Points on a hilly landscape, in no order, each with its height.
A ball rolls from a point to the lowest of its 2 nearest points, and stops where none of them is lower. Distance is the straight distance between rows; heights are no part of it.
j_232 h=709: [139  87 152 119 147 203 150 128 140 125 120 126 139 186 111 133 123 107
 125  71 134 123 165  95 120  74 109]
j_393 h=630: [ 87 149 101 124 124 135  68 101 167 142 147 150 141  84  86 160 120 107
 119  95  96 167 158  89 165 117 125]
j_816 h=501: [137 134 146 129  50 149 144 148 153 137  75 165 106 119 143 111 139 118
 113 139 157 113 115 137  98 170 161]
j_73 h=606: [106 141 127 195 169 103 168  69 105 158 119 143 112 113 154 163 165 145
  70  95 155 119 119 109 135 141 130]
j_294 h=474: [119 103 152 118 131 209 208 105 130 150  94 190 143 150 123 157 148  87
 114  71 153 108 149  96 109 132 108]
j_138 h=559: [ 31 144 113  80  95 101  67 141 192 137 121 111 129 112 106 157 134 127
 189 136 133 149  92 134 100 132 106]
j_984 h=560: [130 145 149  89  47 134 103 180 155 114  60 136 115  98 117 116 105  99
 140 143 137  91 129 132  79 159 175]
j_80 h=617: [164 103 131 132 124 109  98 139 147 142 161  73 108 204  87  98  91 136
 207 140 121  94 135 155 113  85 147]
j_134 h=591: [142 119  98 124  93 129 104 133 148 122 156  98 124 187  96  86  81 133
 191 131 116 135 133 155 134  99 146]
j_339 h=451: [109 150 171 101 130 107  92 124 171 151 100 149 101  48 132 165 163 127
  85 151 137 119 120 113  95 156 150]
j_666 h=509: [111 125 112 171  73  57  58 180 152 158 119 109 137 127 114 108 122 160
 175 133 126 111  76 144 148 114 126]
j_737 h=689: [146 128  68 158 180  94 144 166  62  86  98 113 166 135 152 109  87 127
 125 125 110 140 112 128 170 126 120]
j_729 h=707: [125 132  60 145 209  86 159 128  60  88 110 116 152 128 174 137 101 151
 120 147 127 140  98 136 153 157 111]
j_537 h=695: [149 142 129 140 125 169 130  83 125 154 197 165 160 146 165 102 126 150
  94 136 126 197 144 119 137 127 111]
j_144 h=289: [141 122 162  79 122 137 103 164 129 108  97 123  82  94  70 144 105  70
 140 116 100  71 176 119 124 118 175]
j_313 h=466: [139 113  81 121 122 139 117 176 121 101 117 134 170 158 154  79  99 146
 119 163 131 165 101 140 140 137 123]
j_866 h=690: [118 156 112 138  99  67  89 129 125 152 167 151 122  84 139 135 145 152
 141 165 120 122 108 147 183 154 109]
j_278 h=201: [157 110 171 108 159 104  96 169 122 119 116  92  86  98  82 135 124 102
 138 134 107  78 157 129 138 114 152]
j_942 h=647: [166 103 174 116 144 134 134 102 123 128 182  58  91 183  89 119 127 115
 191 125 118  87 164 147 117  90 134]
j_523 h=744: [152 108 175 182 148  77  97 132 147 152 162 103 129 134 134 109 174 161
 120 154 140  98 131 127 141 101 106]
j_828 h=730: [162  97 129 146 183 178 158 147  86 113 121 124 151 177 154 121 116 132
  96  87 140 134 154 105 134  91  95]
j_859 h=277: [144 108 140 129 114  98 107 157 151 134 124 100 128 167 163  93 151 162
 147 177 158 130  76 158 109 145 109]
j_667 h=376: [123 118 165 103 119  79  75 178 174 136  91  93 118 132 132 107 137 156
 168 161 148 104  78 152  87 135 137]
j_228 h=645: [ 71 141 103 151 111 109 152  75 117 158 150 132 163 133 131 145 158 139
 139  77 122 192 108 115 152 138  96]
j_451 h=692: [ 95 146 103  87 116 143  44 127 208 128 149 116 130  97  81 172 113 141
 149 149 104 151 155 112 115  75 125]
j_697 h=439: [155 142 184 104  70  93  90 136 147 137 155 115  86 108  98 108 125 120
 175 170 111  85 141 161 118 138 169]
j_919 h=375: [163 114 214  88 132  94 107 180 151 135 102 122  91  71 125 120 154 161
 111 169 139  86 118 144  76 126 155]
j_698 h=661: [128 142  79  86 113 195 172 145 112  98 116 189 154 132 151  97  82  93
  93 127 121 158 137 129 132 158 148]
j_281 h=360: [166 145 133 109 118 122 148 115 117 121 141 152  92 104 150 112 141 135
 109 192 132 113 128 152 131 176 148]
j_850 h=540: [139 142 111 139 138 189 227  67  89 133 109 193 109 142 164 147 124 131
  80 118 163 117 124 122 102 157 123]
j_639 h=691: [105 146  75 193 100  71 130 143  75 137 138 132 171 121 120 123 131 156
 132  84  93 167  98 130 195 110 112]
j_908 h=655: [161 132 114 177 192 130 143 115 109 159 122 192 121 109 174 127 119 162
  29 153 147 113 105  96 130 131 139]
j_33 h=535: [152 136 135 109  98 195  76 126 169 160 148 177 150  90 140 132 114 128
  63 170 121 157 139  85 112 128 145]
j_153 h=588: [ 99  94 156 116 186 125  94 145 163 127  97  85 110 140  86 160 147 103
 138  84 133 110 141  97 118  86 120]
j_954 h=511: [142 119 127 122 149 209 218  99 108 148 108 212 137 148 164 158 114 109
  67  87 155 127 129  99 107 126 110]
j_673 h=545: [154 122 167 146  72 160 157 123 142 145 111 140 100 146 134 105 153 117
 125 117 157 103 138 135 114 141 138]
j_422 h=715: [137 142 144 164 129  72  84 127 149 158 163 145 133  86 138 128 170 163
 108 170 127 111 116 128 168 135 113]
j_532 h=666: [166 134  80 184 119 101 183 137  44  90  98 101 146 144 153 103  89 125
 152 123 118 106 106 160 159 142 142]
j_681 h=566: [135 141  98 135  87 188  84 140 160 146 127 182 167  91 126 118  92 114
  66 126 107 172 138  76 144 124 149]
j_675 h=634: [100 130 112 200 139  81 157  96 104 145  94 115 126 117 137 149 164 127
 105  77 137 119 104 125 157 146 119]
j_687 h=662: [ 85 132  95 173 105  74 123 134 121 144 102 118 137 106 118 134 142 119
 121  86 121 135  96 129 172 146 124]
j_150 h=610: [139 113 100 114  98 174 188 158  92  93  98 127 140 187 131  95  88  86
 141  89 135 113 129 151 129 130 136]
j_259 h=556: [134 118  94 175  69  92  88 162 145 145 127 107 136 157  88  87  97 134
 173 120 106 118 111 146 156 101 141]
j_941 h=712: [119 136  65 179  89 100 157 149  85 118 111 135 178 135 139  89 113 147
 106 108 106 178  83 138 162 128 127]
j_997 h=366: [118 115 162  90 125 172 131 158 149 115  74 144 108 102  90 168 133  68
 121  93 127  86 159 102 107 123 146]
j_591 h=416: [144 132 104 113 146 121 131 125 116 114 140 136 133 131 160 111 126 143
 116 171 130 147 115 140 142 157 118]
j_430 h=594: [160 167 106 185 185 120 189  43  46 105 148 146 102 100 162 143 134 165
  90 155 137  91 142 135 128 149 137]
j_202 h=746: [183  94 139 156 164 150 179 146  79 111 103 117 128 162 158 126 133 139
 108 112 152  81 139 131 131 114 115]
j_869 h=444: [ 87 111 116  93 167  99 106 120 147 120 151  75 123 163 123 146 133 132
 177 130 133 147 113 141 132 118  88]
j_518 h=383: [102 133 183 100 160 122 110  96 169 159 154 137 107  79 127 164 180 126
  93 141 131 132 139 109 111 144 125]
j_916 h=432: [130 109 177  88 110 206 189 113 141 130 101 181 119 132  97 164 145  70
 130  91 142  91 179 106 115 133 120]
j_86 h=643: [196 148 106 197 129 138 190  98  35  87 131 122 152 143 177 104 107 157
 141 134 136 109 137 149 141 132 131]
j_772 h=452: [115 137 136 127  82  64  51 183 168 154  94 100 129 121 104 110 110 144
 183 144 128  90  80 146 111 130 152]
j_972 h=290: [100 112 149 122 176 110 116 109 161 154 139 108 131 133 154 149 179 146
  99 140 150 151 105 116 117 136  94]
j_814 h=671: [140 104 165 146 159 129 122  97 127 131 164  72  99 166  89 135 140 101
 160  79 124  94 180 117 140  87 123]
j_688 h=632: [130 127 145 158 191 118 155 102 126 158 114 155  90 102 153 161 168 144
  50 133 156 100 117 114 108 138 132]
j_236 h=435: [156 129 181  59  78 175 114 146 153 122 132 149  93  97 111 133 129 114
 124 170 122 114 163 123  87 142 154]
j_994 h=761: [199  88 168 143 152 145 149 153  97 118 143 101 118 169 139 104 137 134
 118 144 137  79 155 133 134  95 121]
j_978 h=497: [ 50 114 103  94 146  99  78 145 177 124 120  74 127 164  95 146 123 128
 197 114 132 141  93 142 104  98 100]
j_133 h=675: [ 55 152  73 141 125  98 181  90  76 121 142 127 175 139 139 146 130 135
 153  83 107 197  94 138 147 148  96]
j_127 h=581: [ 92 107  79  99 143 167 177 157 105  73  96 105 164 188 119 100  85  78
 155  77 131 146 128 134 116 117 129]
j_936 h=673: [163 130 129 173 156 153 136  94 124 171 169 182 145 120 175 116 128 149
  45 139 143 158 127 101 136 119 132]
j_564 h=424: [136 157 157  86 100 109 123 123 148 132 110 161  77  69 144 136 149 136
  96 182 132 113 117 147  97 185 162]
j_40 h=612: [ 90 122 122 163  72 138 144  90 155 165 140 139 152 149 120 116 162 125
 135  89 135 181 114 114 135 134 108]
j_562 h=733: [126 159  79 161  67 137 195 120  63 104 131 142 179 154 146  79 108 136
 121 106 104 204 106 157 142 140 137]
j_627 h=708: [ 91 135  80 125 153 128 186 105  72  98 134 107 180 175 180 123 111 152
 149 112 128 211 102 144 117 155 100]
j_128 h=570: [154 147 123 147 172 151 194  63  77 123 148 162 105 123 168 136 130 133
  76 133 140 120 148 124 126 148 131]
j_476 h=769: [192 113 162 198 148 102 144 120  94 128 162  91 137 154 149 103 147 152
 143 145 141  82 142 138 157 104 118]
j_459 h=372: [167 138 181  98  73 149 118 117 147 123 158 130  79 109 102 116 134 104
 147 160 115  98 174 152 125 144 158]
j_181 h=615: [ 83 154 130  64  96 116  78 127 170 130 140 133 119 100 128 146 137 125
 147 171 124 156 114 137 112 170 125]
j_706 h=726: [122 146 168  74 102 129  47 144 189 135 139 108 111  55  79 169 123 142
 133 175 108 135 162 105  81  97 142]
j_21 h=550: [ 74 113 133 114 167 116  51 148 202 135  96  81 125 128  85 166 137 127
 160 106 137 130 122 107  96  71 119]
j_957 h=693: [144 104 172 135 166 171 131 105 137 135 150 115 120 153 103 141 143 105
 121  74 133 115 188 101 141  74 117]
j_927 h=725: [146 121 107 144 222  84 166 118  78  93 122 100 126 135 178 147 135 167
 119 171 143 113 103 137 131 143 111]
j_297 h=498: [137 145 143  89 116  78  96 144 125 120 158 103  91 108 109 124 122 117
 181 174 107  96 123 167 143 158 141]
j_258 h=598: [126 149 100 144 104 136  98 118 136 143 150 163 148  97 120 122 120 115
 100 118 100 163 144 110 175 140 133]
j_674 h=656: [ 89 166 100  86  93  88  68 147 146 131 160 151 125  77 135 145 130 140
 145 184 109 140 103 141 156 167 117]
j_96 h=548: [ 67 116  71  95 160 163 137 157 133  80 100 123 176 146  96 120  89  80
 137  83 116 170 134 113 127 114 125]
j_507 h=549: [116 132 153  55 135  78  74 153 161 117 169  89  92 110  99 135 131 142
 187 191 108 122 110 164 108 127 121]
j_528 h=625: [ 76 113 164 105 161 110 115  94 167 142 130  92 105 135  77 163 163  93
 182  84 134 125 146 111 111 116 123]
j_206 h=380: [111 119 151 111 177  92 134  93 116 124 162  69 116 147 152 151 165 146
 153 150 143 128 118 149 128 142  95]
j_114 h=489: [162 123 181 100  74 199 100 149 176 150 129 162 118 106 119 138 135 119
  83 141 134 113 170  94  94 112 148]
j_736 h=580: [125 117 143 162  73 168 163 102 144 157 116 148 134 150 125 111 154 113
 123  80 145 140 132 110 125 138 128]
j_791 h=636: [177 122  96 127 104 183 174 169  82  97  93 173 148 154 159  92  87 113
  89 124 127 118 137 138 147 135 136]
j_417 h=732: [102 154  72 128 119 145 187 123  80  98 141 143 190 160 158  92  90 136
 130 113 107 233 112 139 120 140 114]
j_161 h=504: [100 119  67  99 127 152 103 167 153 103 115 123 166 152 126 101  95 124
 135 135 120 169 110 132 132 116 117]
j_767 h=658: [ 74 138  80 102 157 135  71 106 178 117 147 127 132 106  67 172 106 109
 152  95  97 160 176 100 154  78 123]
j_854 h=620: [169 166 102 188 171 142 194  55  29  79 135 117 135 119 176 150 112 144
 138 119 124 119 148 148 141 148 129]
j_607 h=304: [174  98 226 111 151  90 104 185 146 131 124  98  78  82  95 118 147 143
 140 142 116  58 136 143  86  99 157]

For each start below, name the point where the ball stops.
j_528 | j_972
j_138 | j_972
j_698 | j_281
j_258 | j_459
j_791 | j_281
j_627 | j_816
j_729 | j_278
j_202 | j_859
j_942 | j_859
